Each row is a point on a landscape with many valleys, with its height.
From any point a ball rolls to the lowest of the 2 points nearest to it. It stops when none of these is lower. Distance is the straight distance between rows; heights are no part of it.
toz height 473: [119 166 167 132 156  82  65 153 103 144 110 137 138  88 160 131 130  72
 121 150  80 142 118  90]
bul height 388: [129  76 107  60 141 170 148  65  76 131  97 150 108 148  37 119 122 152
  81  96 116 127 102 132]
zokod height 582: [136 148 131 150  92 127 146 109 144 127 148  92 148 129  95 111 141 130
 134 146 143  63 140 183]
kud height 366: [127 153 118 217 116 129 173 145 190 117 168 114 154 124 136 145 157 147
 155 129 170 104 120 196]
Fipof height 570: [145 190 145 176 113 135 104 122 157 162 131 113 181 125 148 114 138 107
 154 152 124  64 115 178]
ves height 308: [113  99 106 169 109  78 189 182 112 115 160 143  96 126 153 192 113 173
 137 112 164 150 149 121]
zisa height 533: [148 117 117  63 133 132 116  92 107 119 112 115 119 136  81  98 125 120
 127 136 108 143 124 113]
Zal height 352: [120 100 127  66 156 154 112  67  50 152  94 158 125 125  51  97 129 122
  85 121  84 121  98 131]
Farom height 408: [130 114 102  94 161 162 159 140 146  98 106 132 119 155 153 144 134 162
 125  93 146 193 139  82]
neno height 620: [137 120 127  84 133 121 137 144 116 105  99 121 125 101 128 151 135 127
 132 110 127 185 166  84]
gegu height 283: [113 118 135 193 120 135 201 179 153 121 162 157  80 128 163 170 128 151
 150 115 163 135 127 145]
zagev height 296: [120 107  96 189 133 174 168 142 211 113 165 154 127 165 169 147 139 143
 138 123 166 145 114 158]
muzuz height 309: [118 146 125  87 192 123  64  98 111 138 115 128 136 157 136  81 126  99
 117 149  88 148  66  95]
Sepo height 672: [123 173 133 173 171 127  60 127 176 155 120 146 157 157 175  95 114  92
 118 153  87 106  74 129]
Logim height 342: [128 147 121 192 113 128 165 144 188 123 157 130 141 119 137 152 149 128
 150 127 162 110 130 180]
risor height 355: [116 165 140 113 198 113  69 128 128 139 113 136 144 141 163 104 134  87
 116 152  83 154  77  80]
Viso height 314: [115 123 109 210 129 164 175 151 205 121 170 151 126 145 166 150 146 138
 148 122 164 132 116 171]
Rimi height 411: [123 157 150  98 169  79  63 116  96 144 109 116 138 116 124 100 123  84
 116 157  74 137 101  90]
kir height 504: [140  79  77 108 109  49 161 124  99 110 153  99 112 155  93 154  93 187
 121 125 159 133 151 116]
Sul height 451: [140 103 136  85  92 106 124  95  96 125 120 103 112 100  55 112 115 125
 108 135 122 102 159 130]
Bedud height 522: [109 134 125 144 109 171 155  84 121 147 129 119 155 136  70 100 151 155
 102 145 133  41 121 186]
gedo height 445: [122 116 125  91 123 151 128  75  87 149 105 147 124 132  55  95 131 124
  98 132 101  83 118 151]
Viser height 529: [118  89  89 123 111 111 179  90 107 114 142 114  99 157  50 125 117 173
  91 128 151  78 130 159]
lasot height 398: [114 164 179 144 159 139  99 169  96 150 111 159 116 101 196 129 144  87
 146 135  81 156 114  88]
roze height 441: [127 108  66 160 117 112 172 106 157 102 174 110 116 188  99 116 119 181
 114 136 166  98 112 170]
veruk height 498: [136 135 147  94 109 104  89  97  89 143 115 116 126 107  84  97 122  95
 120 152  89  98 138 129]
dur height 340: [109 114 138  67 172 135  97  68  39 160  97 149 122 127  63  91 125 115
  86 126  72 119  83 120]
gesi height 540: [124 101 103 112 116 163 158  76 135 122 136 130 112 172  66 107 126 149
 100 131 145  84 114 161]
momok height 310: [123 132 129 187 115 128 179 160 176 118 151 145 119 117 149 170 143 128
 143 122 161 126 137 159]
mas height 510: [132  75  78 108 106  60 167 109  87 112 154  97 102 155  66 139  95 186
 103 131 155 105 148 128]
Rased height 490: [140 126 153  87 101  88  75 128  98 123 118 111 138  61 106 129 117  94
 125 137 111 152 168 101]
gonel height 479: [120 187 157 149 166  86  65 121 139 150 108 117 146 142 133  90 105  87
  99 156  72  87  77 122]
Pusel height 266: [118  96 101 141 153 164 190 155 152 101 141 152 101 181 185 160 124 181
 130  97 161 175 125  97]
vepip height 455: [117 174 165 128 169  73  58 121 112 148 108 110 136 131 120  94 105  82
  95 162  67  98  82 104]
tezuz height 493: [123 112 110 161  73  42 147 145 124 104 169  90 123  90 105 159 107 157
 119 126 176 106 161 163]
Puvo height 470: [139 148 113 158 140 167  88 115 188 153 135 156 164 158 167 102 133  98
 144 147 116 114 102 153]
befu height 466: [122 121 159  99 135 142 150 168  99 109  94 121 102  90 151 144 139 135
 134  91 126 197 175  73]
zozu height 638: [136 145 141 115 120 127 116 144 127 129 112 145 134 100 149 145 145  91
 143 136 110 156 147 110]
Ter height 572: [154 116 116  73 126 123 127 107 130 109 111 113 125 134  95 122 127 121
 134 133 127 157 142 110]
nubot height 637: [140 192 160 169 112 117  90 119 124 168 117  97 175 114 130  99 123 115
 134 155 104  37 112 169]
roz height 400: [136 111 139 114  99 100 137 152 128 103 122 122 120  82 126 172 126 120
 130 118 143 159 171 108]
zunam height 434: [133 108 139 103  81 100 131 100 102 121 129  94 117  98  56 118 115 131
 106 137 134  81 165 144]
Batak height 535: [130 110 102  91 153 183  68  86 145 135 122 145 137 183 130  71 129 113
 126 135 110 141  67 123]
Kot height 460: [114 133 149  82 153 135 128 159  84 120  90 110 117  77 146 127 145 127
 130  88 115 210 177  70]
lif height 379: [129 122 140 111 142 160 165 157 128 106 105 142 104 124 161 154 142 137
 140 100 130 184 150  90]
Sulap height 372: [140 149 150 123  91  97  98 134 126 134 125 123 143  78 121 141 130  86
 140 140 121 116 162 140]
bokat height 360: [143 157 157 139  74 100  96 123 121 142 137  92 154  79 107 123 129 104
 133 141 133  70 158 168]
fatu height 332: [116 103 147 148 129 137 205 181 118 109 135 140  68 145 182 165 110 172
 156  93 156 164 139  97]
Lipe height 291: [110 107 145 183 118 131 205 188 134 116 158 153  65 137 173 171 115 161
 160 107 163 141 126 133]
nur height 426: [141 104  87 105 139 172 138 117 180 101 130 142 130 175 144 132 133 134
 130 121 150 168 114 113]
pudo height 741: [133 160 162 156  74 125 126 115 109 147 136  79 168  92  90 115 141 134
 125 154 135  35 142 182]
posup height 650: [133 143 155 139 116 136 125 157 130 136 119 157 125  91 158 154 143  85
 151 133 115 143 149 124]
Kifi height 671: [125 174 170 167 132 113  90 169 124 159 114 163 136  86 178 144 133  76
 143 136  93 117 125 126]
lafem height 482: [115  81 120 130 121  74 173 176  82 116 136 124 102 117 161 193 102 190
 131  92 166 172 176  82]
lum height 368: [104 172 155 141 201 107  72 146 133 140 112 140 142 128 176 120 132  80
 108 150  78 156  79  75]
zam height 477: [136 120 147  87  97 111 100  95  81 138 114 111 122  97  62 100 119 111
 111 143 100  94 151 133]
sufup height 474: [123  97 137 102 139 114 171 169 101 104 103 115 103 109 154 165 117 173
 128  78 147 184 179  69]
rek height 500: [138  90  84 117 125 168 141  92 179 106 152 126 119 193 106 105 121 151
 119 128 160 125 100 147]
duda height 381: [118 131 154  74 156  95  75  93  54 151 107 113 121 108  81  82 116  99
 106 150  72 118 102 103]
pesal height 389: [113 172 170 154 167 119  88 165 113 151 111 162 126 106 191 134 138  81
 132 139  79 145 105  91]
feko height 371: [125 130 173 162 123 183 179 174 147 127 141 164  79 124 181 145 132 115
 168 116 135 141 126 130]
tave height 571: [119  69  96 100 130 219  89  70 131 141 125 152 122 196 100  73 130 130
 107 112 124 117  62 149]
Vum height 427: [131 148 116 179 110 143 158 109 177 122 167  95 155 148 105 111 147 151
 137 144 159  73 120 193]
mab height 488: [130 108  98 152  82  47 154 134 123 101 166  90 120 116  96 149 112 160
 119 128 168 102 155 155]
zosob height 440: [113 162 165 110 178  72  62 113  98 148 112 107 132 128 117  95 109  82
  97 160  75 119  84  92]
nibu height 432: [139 143 110 162 131 171 117 122 192 142 140 156 155 151 161 120 142 100
 146 139 128 124 118 158]
Reg height 304: [107  94 135 171 102  86 186 192 106 116 153 142  79 108 162 188 108 172
 142 108 168 146 148 122]
bub height 459: [128 122 134  85 132 142 108  75  83 149 109 140 125 133  71  90 127 115
 107 140  92  90 114 140]
veba height 463: [148 111  94  88 138 156 131 106 163 105 124 130 127 167 115 123 130 132
 131 127 140 160 119 116]
Gege height 475: [135 135 128  88 137 138  98  86  97 147 115 134 127 144  89  84 124 106
 117 147  94 103 106 132]
pela height 419: [127 116 144 118  69  96 125 105 102 121 141  86 124  84  61 118 119 132
 105 139 140  66 173 157]
nin height 495: [135  84  69 120 113  43 163 140 102 112 157 107 120 157 114 168  98 187
 128 126 160 150 156 111]
nadeg height 409: [130 146 106 204 101  99 174 135 164 102 176  89 151 133 113 128 147 173
 143 139 169  90 117 200]
gorel height 503: [140 110 152  71  97  86  77 117  87 117 121  97 135  61  83 119 106 105
 120 138 117 153 173 100]
suv height 415: [111 145 193 114 133 138 106 175  69 134 107 139 101  64 175 132 140  98
 143 116 100 180 150  81]
Sut height 592: [117 118 139 106  93 131 129  86  86 144 111 120 128 105  52 107 134 127
  98 140 112  59 148 158]
zozo height 435: [118 146 196 141 107 122  89 177  93 144 117 155 115  51 168 153 130  83
 141 128 110 145 155 112]
nava height 406: [126 158 163 183 132 178 136 161 158 157 134 177 122 118 189 140 144  91
 165 130 117 124 121 145]
pudur height 326: [137 160 153 134 103 100  85 142 125 147 122 134 147  76 140 142 134  75
 140 143 110 116 150 137]
Madet height 298: [110 101 155 169 107 112 193 189 117 117 148 143  66 115 167 177 109 160
 152 107 163 143 143 119]
zefa height 511: [139 179 139 187 121 144 116 134 175 164 137 135 176 123 163 128 144 102
 162 141 129  90 118 177]
vonot height 468: [131 176 142 137 163 102  64 122 140 150 114 138 149 138 147  98 118  84
 119 157  78 107  90 119]
deta height 520: [131  87  92 110 122 171 147  81 153 112 146 127 109 188  82  99 120 154
 106 127 152 104 105 156]
piz height 525: [142 117 109  76 139 165 105  82 130 126 121 134 123 167  98  86 126 120
 124 135 113 134 101 129]
girur height 442: [139  82  58  94 147  70 165 130 108 113 145 112 126 190 123 165 104 203
 133 112 165 161 143  94]
Tugus height 433: [137 112  88 144 126 163 141 112 201 109 152 139 133 171 138 126 134 127
 135 134 154 134 115 153]
non height 429: [134 119 163 118  75  86  88 142 117 113 135 118 133  42 113 160 106 103
 119 126 147 140 186 125]
kubut height 605: [144 188 145 176 121 140 100 112 149 170 125 106 180 135 142  98 125 118
 145 157 115  47 102 175]
Fidof height 465: [139  90  63 113 126  85 169 108 121 106 155 109 106 186  92 139 100 187
 116 130 160 129 124 127]
Tuvob height 693: [147 174 143 188  99 145 141 118 165 145 153  89 185 127 121 117 151 137
 153 154 147  63 118 198]
zogab height 557: [129  86 100  88 141 204  78  76 134 134 122 146 126 194 113  67 130 125
 118 124 116 132  62 131]
suvib height 410: [122  85 108  82 131 172 147  63  97 134 108 155 110 154  47 111 128 144
  88 113 122 103 107 153]
lun height 642: [131 175 160 155  95 125  98 112 105 167 117  96 173 108 111  98 130 123
 125 158 106  31 123 168]
dipi height 573: [143 173 138 142 123 119  90 112 139 155 121 125 159 133 133  98 127  96
 141 151  99  78 116 153]
zote height 316: [119  93 112 146 127 101 192 175 116 109 137 141  94 140 164 186 114 175
 136 103 158 160 151  99]
mav height 476: [135 101  71 135 113  72 170 117 129 106 164 105 110 171  93 141 108 175
 120 130 162 116 133 142]
Tedi height 603: [143 126 125  87 122 117 126 130 131 109 109 121 131 108 113 140 133 110
 136 129 122 167 153 101]
fav height 444: [119 159 188 145 119 105  75 173  94 149 115 151 128  59 172 148 129  79
 132 134  97 141 141 106]
Vifof height 278: [120  97  79 179 140 152 179 146 193 106 165 154 118 177 170 156 129 158
 129 120 168 157 114 143]
Tef height 712: [141 173 147 175  95 147 132 109 142 151 142  85 179 124 110 108 148 139
 148 157 139  46 121 191]
kiv height 367: [118  85 116  60 152 166 132  60  56 143  90 161 124 125  37 116 129 135
  80 102  97 128 103 138]
kanez height 689: [128 195 156 183 158 101  71 153 154 163 109 144 157 117 174 125 120  82
 127 145  82  98  94 131]
nibev height 547: [142 161 131 119 122 119  91 107 130 148 123 127 147 134 122 101 129  93
 137 151  98  94 120 140]
kagop height 501: [138 144 108 129 149 162  82 111 167 143 131 155 150 165 160  94 132  95
 140 147 107 128  94 132]
lita height 300: [111 128 138  74 190 138  72  77  76 150 112 135 124 159  99  72 119 111
  95 134  80 128  55 105]
sifis height 443: [128 103 129  65 147 103 125 154 101 104  87  91 132  78 110 138 122 151
 120  84 132 206 188  67]
Melu height 279: [141 173 155 149  91 101  90 136 135 153 130 111 163  87 133 131 136  91
 148 144 126  78 146 166]
Fet height 321: [116 116 133  67 180 145  85  70  60 152 106 141 120 147  86  75 127 118
  94 129  78 128  69 115]
mok height 643: [117 147 155 117 162 198 140 155 113 125 110 153 103 135 199 109 150 120
 150 105 109 190 127  86]
fupi height 497: [148 113  99  78 139 163 120  92 150 113 125 129 124 168 103 103 128 129
 128 132 131 149 108 122]
neboz height 280: [124  91  85 126 157 168 175 147 162  96 133 144 114 187 176 152 126 178
 123  95 166 181 123  92]
Dirin height 659: [123 141 129 160 165 194  94 144 163 146 127 181 141 149 211 113 140  98
 140 137  97 152  96 113]
kazor height 639: [110 148 140  83 175 166 139 153  94 128  91 121 104 113 166 110 156 131
 135  78 115 213 158  69]
Mez height 611: [116 141 160 123  83 117 102 100  76 158 111 106 151  81  66 102 129 127
 102 149 108  36 156 161]
tasi height 452: [143  82  55 104 133  74 165 116 111 114 152 114 115 197 104 150  97 201
 126 121 163 145 132 109]
suseg height 247: [117 101 116 163 138 149 200 166 148 108 148 156  89 163 178 170 118 169
 139 110 161 161 128 115]
Fev height 315: [140  98  77  64 164 175 123 110 163 100 112 119 131 180 122 112 131 166
 128  88 154 192 108  92]
Pev height 647: [127 137 137 122 153 193 146 149 138 120 115 164 114 138 185 129 147 118
 145 116 120 182 128  94]
vepe height 365: [130 113 139 123 126 138 176 162 130 104 115 140 103 117 156 169 132 138
 137 104 142 170 152  95]
Lafum height 387: [126 142 167 175 125 180 160 166 156 142 137 172 101 115 183 148 141 102
 166 122 129 132 130 145]
von height 293: [114 126 137 203 113 126 194 178 163 125 162 153 100 113 154 172 137 141
 151 117 168 123 128 165]
vof height 430: [129 121  70 176 110  83 175 121 151 106 179 104 122 169 106 126 122 182
 124 136 167 101 120 176]
Pabut height 386: [138 135 104 165 127 167 140 123 203 127 150 144 146 156 152 130 143 115
 147 135 146 125 120 164]
sovud height 414: [137 150 136  95 139 108  85 123 112 134 112 126 142 111 129 117 136  87
 135 149  92 145 128 102]
dum height 446: [134 167 140 119 147 102  75 127 126 144 112 138 147 121 145 112 131  81
 131 153  83 130 111 110]
bedu height 521: [131  79  84 121 122 196 116  89 187 116 150 127 127 204 111  92 127 139
 122 129 156 122  89 158]
semam height 422: [115 135 197 123 110 134 104 179  83 135 111 146 106  52 167 150 130  95
 142 117 113 166 162  95]
Gifo height 679: [125 188 169 176 146 101  77 165 135 162 109 152 148  96 179 140 127  79
 129 141  85 105 108 123]
Lovig height 268: [113 102  80 197 138 138 191 158 175 107 173 161 111 172 171 164 127 170
 134 116 169 153 116 145]
Refi height 629: [131 135 122  77 154 139 124 137 115 117  94 121 133 106 135 131 148 120
 136 111 114 198 151  82]
sig height 544: [127 101 107 111 111 137 163  83 123 119 136 120 108 156  56 111 126 149
  99 132 143  79 127 157]
nez height 438: [139  94 127  74 129  90 134 149 108  98  99  95 128  84 110 154 114 154
 121  96 141 187 181  73]
Zod height 356: [145  90  78  55 159 155 135  97 147 100 110 108 121 185 101 116 118 178
 124  89 155 182 109  99]
pabod height 436: [129 174 165 198 129 157 124 162 161 173 129 167 141 108 183 143 145  92
 164 133 120 101 122 158]
nas height 418: [128 137  86 196 107  99 176 128 165 104 177  94 137 153 111 122 138 178
 132 137 169  91 117 194]
pelik height 577: [128 132 132 117  99 138 138  88 110 142 124 115 129 127  69 103 136 126
 112 141 120  60 138 165]
vir height 416: [138  96 133  99  98  82 128 145 118  98 124 105 124  77 108 165 107 133
 119 109 153 163 177 100]
rirar height 480: [116  89 141 120 132 102 179 179  90 110 114 119  91 115 162 175 104 184
 135  78 159 177 178  74]
goti height 412: [136 133 157 118  76  85  90 134 121 121 133 112 138  57 111 147 118  97
 127 133 139 119 177 140]
Bos height 472: [143 107  87 122 124 151 150  99 180 107 148 125 124 178 108 120 127 139
 124 134 153 126 115 146]
Vakom height 458: [129 119  87 163 114 134 163 102 181 107 169 107 129 175 103 107 132 160
 122 139 164  93 113 183]
Bedin height 462: [126 144 121 170 110 167 154  95 159 134 159  98 159 156  94  96 147 159
 126 150 151  56 111 197]
Navab height 405: [115 158 182 128 149 142 108 169  84 141 110 153 108  88 188 132 144  90
 146 125  90 168 128  86]
fima height 370: [133 122 120 134 132 160 163 143 167 107 127 154 120 138 158 157 139 122
 139 121 139 161 139 113]
Zat height 644: [139 166 145 176  92 119 139 134 160 140 146 105 166 105 127 138 150 113
 153 140 153  85 139 184]
likig height 402: [139 112  98 122 140 170 151 128 180 105 130 149 130 159 153 143 136 128
 133 125 147 167 124 119]
vuve height 494: [115 147 134 168 111 183 152  90 134 151 141 105 172 145  89  98 152 161
 118 158 135  35 109 194]
feri height 357: [114 125 148  82 156 113  87  82  52 159 100 136 122 118  69  83 119 106
  93 144  68 100 101 119]
Tisok height 496: [126 102 130 145  86  67 147 154 126 100 146 119 116  79 122 184 110 138
 120 115 167 136 167 128]
Fidi height 344: [121 112 154 139 132 163 195 171 137 105 128 145  78 140 179 155 122 152
 157  98 148 167 136 102]
Gak height 450: [123 123 127  63 157 122 123 153  97 116  85  95 128  84 117 128 140 142
 126  82 124 215 183  68]
laf height 461: [135 133  98 167 112 147 158 107 187 115 167 108 142 161 115 113 138 144
 134 139 163  94 118 183]
mugu height 339: [117 154 128  90 196 120  70 117 115 136 108 133 145 140 152  97 140  95
 125 148  88 169  83  75]
sapa height 481: [132 106  77 150  99  55 168 127 125 107 166 102 113 150 100 145 109 173
 121 136 160 114 143 146]
daz height 471: [119 108 154 101 137 128 164 174  97 103  95 113  97  96 156 151 126 158
 130  73 136 193 181  70]
Feg height 428: [135  85 123  92 114  71 141 149 107  96 117 101 122  90 114 172  97 158
 120 104 153 172 181  81]
Neb height 274: [118 140 138  85 189 122  68  86  92 146 114 130 129 158 112  73 118 107
 104 148  80 129  63 103]
Rudo height 624: [114 162 159 139  93 126 102 103  83 169 108 106 165  94  85 101 132 131
 107 154 100  25 132 166]
Foza height 380: [111 176 167 164 183 112  80 163 130 147 110 153 134 118 191 129 129  76
 118 147  76 141  90  90]
vuv height 491: [135  79  86 108 122  54 162 145 105 106 138 106 123 139 124 178 101 182
 128 108 164 159 162  91]
rif height 467: [138 143 152  93 113  84  67 124  91 135 116 114 141  73 110 118 122  84
 126 146  97 139 152 104]
vopi height 641: [109 151 154 103 168 186 143 154 101 127 103 137 100 123 191 107 154 124
 149  91 111 203 140  75]
dito height 397: [146  91  77  69 159 125 154 110 141  96 116 108 119 183 104 135 109 185
 123  94 160 171 123  93]
lobup height 499: [119 112 129 158  73  55 140 155 134 102 160 104 123  73 115 173 109 143
 122 121 177 115 168 157]
Nikel height 651: [125 133 145 141 146 209 147 152 149 124 123 174 107 148 199 127 143 116
 151 117 121 171 120 106]
magu height 382: [132 109 131 118 113 109 163 157 132 100 122 130 112 105 138 177 124 132
 130 111 148 160 160 104]
Ripam height 377: [128 148 135  80 168  97  72 117  95 138 107 117 139 110 130 103 135  91
 130 148  87 163 115  83]
Zin height 681: [131 184 139 178 154 125  78 133 164 162 119 150 161 135 179 113 125  89
 137 149  92  96  92 141]
vol height 437: [132 138 152  84 133  76  64 114  76 141 115 106 139  86 104  98 119  87
 119 156  83 136 133  97]
roki height 338: [130 126 127 159 123 148 175 155 168 115 140 153 116 125 154 168 139 120
 143 124 148 141 139 136]
zakun height 431: [118 104 119  93 122 160 146  70  94 141 110 147 121 135  43 110 132 136
  88 125 116  81 122 157]
vis height 602: [106 130 148 120  86 127 126  94  79 154 108 112 147  88  55 112 137 133
  95 142 117  38 152 168]
zazog height 538: [129  62  86 112 121 205 114  83 167 119 141 133 118 208  99  87 127 147
 113 118 154 119  77 152]
vas height 518: [139 154 139 103 124 102  80 105 103 147 114 123 136 116 103  95 123  89
 126 155  85 100 125 127]
tuz height 614: [141 155 138 154  86 110 141 125 152 125 145  98 153 110 104 132 143 117
 142 139 150  79 147 178]
Fusi height 359: [124 124 159 150 126 180 183 168 142 114 131 158  82 130 180 153 132 127
 159 111 139 158 133 113]
pude height 519: [126  77  85 110 112  89 175  95  92 116 140 109  95 156  51 130 103 184
  93 123 151  90 137 139]
rolok height 502: [144 130 118  72 144 146  99  84 111 133 115 131 126 150  99  89 127 110
 127 143  98 134 103 121]
musa height 550: [128 140 125 140 100 149 150  93 133 134 136 108 143 139  79 104 140 140
 115 145 135  54 131 182]
fibun height 457: [119 157 172 131 134  93  69 160  93 145 112 142 137  65 163 140 132  75
 130 143  89 149 137  96]
Monek height 399: [132 140 159 125  63  97 106 113 109 131 140  84 144  79  80 119 121 116
 116 143 139  65 168 163]
Kam height 392: [133 122 116  98 149 162 154 144 140 105 105 138 123 135 155 147 142 138
 133 105 133 187 145  88]
Veret height 666: [123 161 126 150 176 141  63 125 166 147 119 158 156 157 179  98 124  91
 123 148  87 129  74 116]
Rapon height 322: [114  96 121 149 138 118 203 177 104 115 141 142  83 159 180 177 112 192
 146  96 161 167 144  94]
dazik height 271: [129  91  77 106 160 178 152 130 172  97 119 135 124 188 163 143 131 173
 123  93 168 188 119  91]
puves height 655: [123 138 146 155 152 205 124 147 153 140 128 181 121 142 208 121 145 101
 151 127 108 163 109 113]
zit height 290: [129  96  75  82 163 185 128 122 174  99 112 131 129 185 149 127 137 167
 127  89 162 200 114  88]
firif height 469: [134 175 146 189 126 149 116 149 171 163 130 157 160 113 171 141 145  94
 161 136 124  99 124 167]
beme height 668: [139 174 147 195 103 133 142 135 170 145 150 100 181 110 133 136 158 126
 159 142 158  81 125 196]
zevos height 556: [116  50  86 110 120 227 103  75 149 134 133 144 117 204  91  84 133 140
 105 106 140 113  67 157]
fum height 486: [129  85  96 122 123  68 171 161 106 108 133 120 116 127 141 189 106 177
 125 106 159 166 162  90]
taz height 634: [122 144 122  78 172 156 124 140 110 120  91 123 129 114 154 119 158 126
 134 101 114 209 148  75]
vanel height 390: [132 154 120 200 104 120 166 130 179 115 168  94 158 131 118 130 153 151
 148 139 169  91 123 199]
bigiz height 258: [113 100  98 183 137 134 202 171 152 112 165 162  93 168 179 171 118 180
 139 113 162 159 118 129]
vogiv height 660: [132 159 160 156 123 135 115 161 133 148 118 166 131  97 171 147 142  82
 149 134 105 129 137 129]
tov height 262: [134 176 169 156 100  94  76 156 123 156 119 138 153  65 157 143 128  79
 141 136 110 103 144 144]
Tok height 123: [137 183 155 168 111 108  92 148 141 161 119 136 164  91 158 135 135  84
 149 140 113  90 133 157]
Venev height 492: [123  90 113 135 102  65 161 164 117 106 141 119 113 102 132 191 104 157
 125 111 164 153 169 107]
sameg height 730: [134 166 159 165  87 141 137 112 117 149 140  80 173 109  90 110 149 146
 129 159 134  33 130 186]
gan height 662: [120 149 126 157 173 163  73 138 167 148 127 171 152 154 202 107 136  91
 130 145  92 143  82 112]
ribik height 425: [142  86  60  75 162 100 159 123 123 107 127 109 123 194 120 153 106 204
 127  92 170 166 134  87]
fes height 623: [142 134 135 106 111 117 117 134 130 121 115 132 134  99 127 147 136  97
 139 134 121 151 154 115]
domik height 439: [129 107 155 123  73  77 103 144 119 102 142 113 129  43 113 173  98 118
 115 120 165 138 191 130]
vede height 478: [143  99 145  75  89  92 101 106  89 114 121  95 122  79  63 117 105 119
 111 136 121 128 171 113]
Vuku height 407: [128 135 153  78 140  86  66 102  63 145 110 108 127  99  86  88 114  93
 117 154  79 125 121 101]
pari height 516: [134 132 105 105 157 166  70  99 150 139 124 149 146 172 149  84 131 101
 132 147 104 142  78 120]
naf height 341: [128 138 122 190 130 174 157 144 199 131 154 157 136 137 166 146 148 116
 151 129 152 126 124 166]

Two balls start at each pair of points below. Name the first point that both come to, or write never.
gedo, Sul -> never
zam, zisa -> never
vede, non -> Tok
tuz, lun -> musa
sapa, nas -> never
Viso, nadeg -> never

For each start below, name the point where the ball stops.
sufup -> vepe
nez -> vepe
feko -> gegu
veruk -> Tok
Vakom -> gegu
Gifo -> Tedi
rolok -> Neb
duda -> Neb
Tuvob -> Vum
nubot -> gegu
gorel -> Tok
piz -> gegu
Veret -> Tedi
domik -> Tok
pudo -> Vum
pelik -> Vum
tezuz -> dazik
naf -> suseg
mok -> Tedi
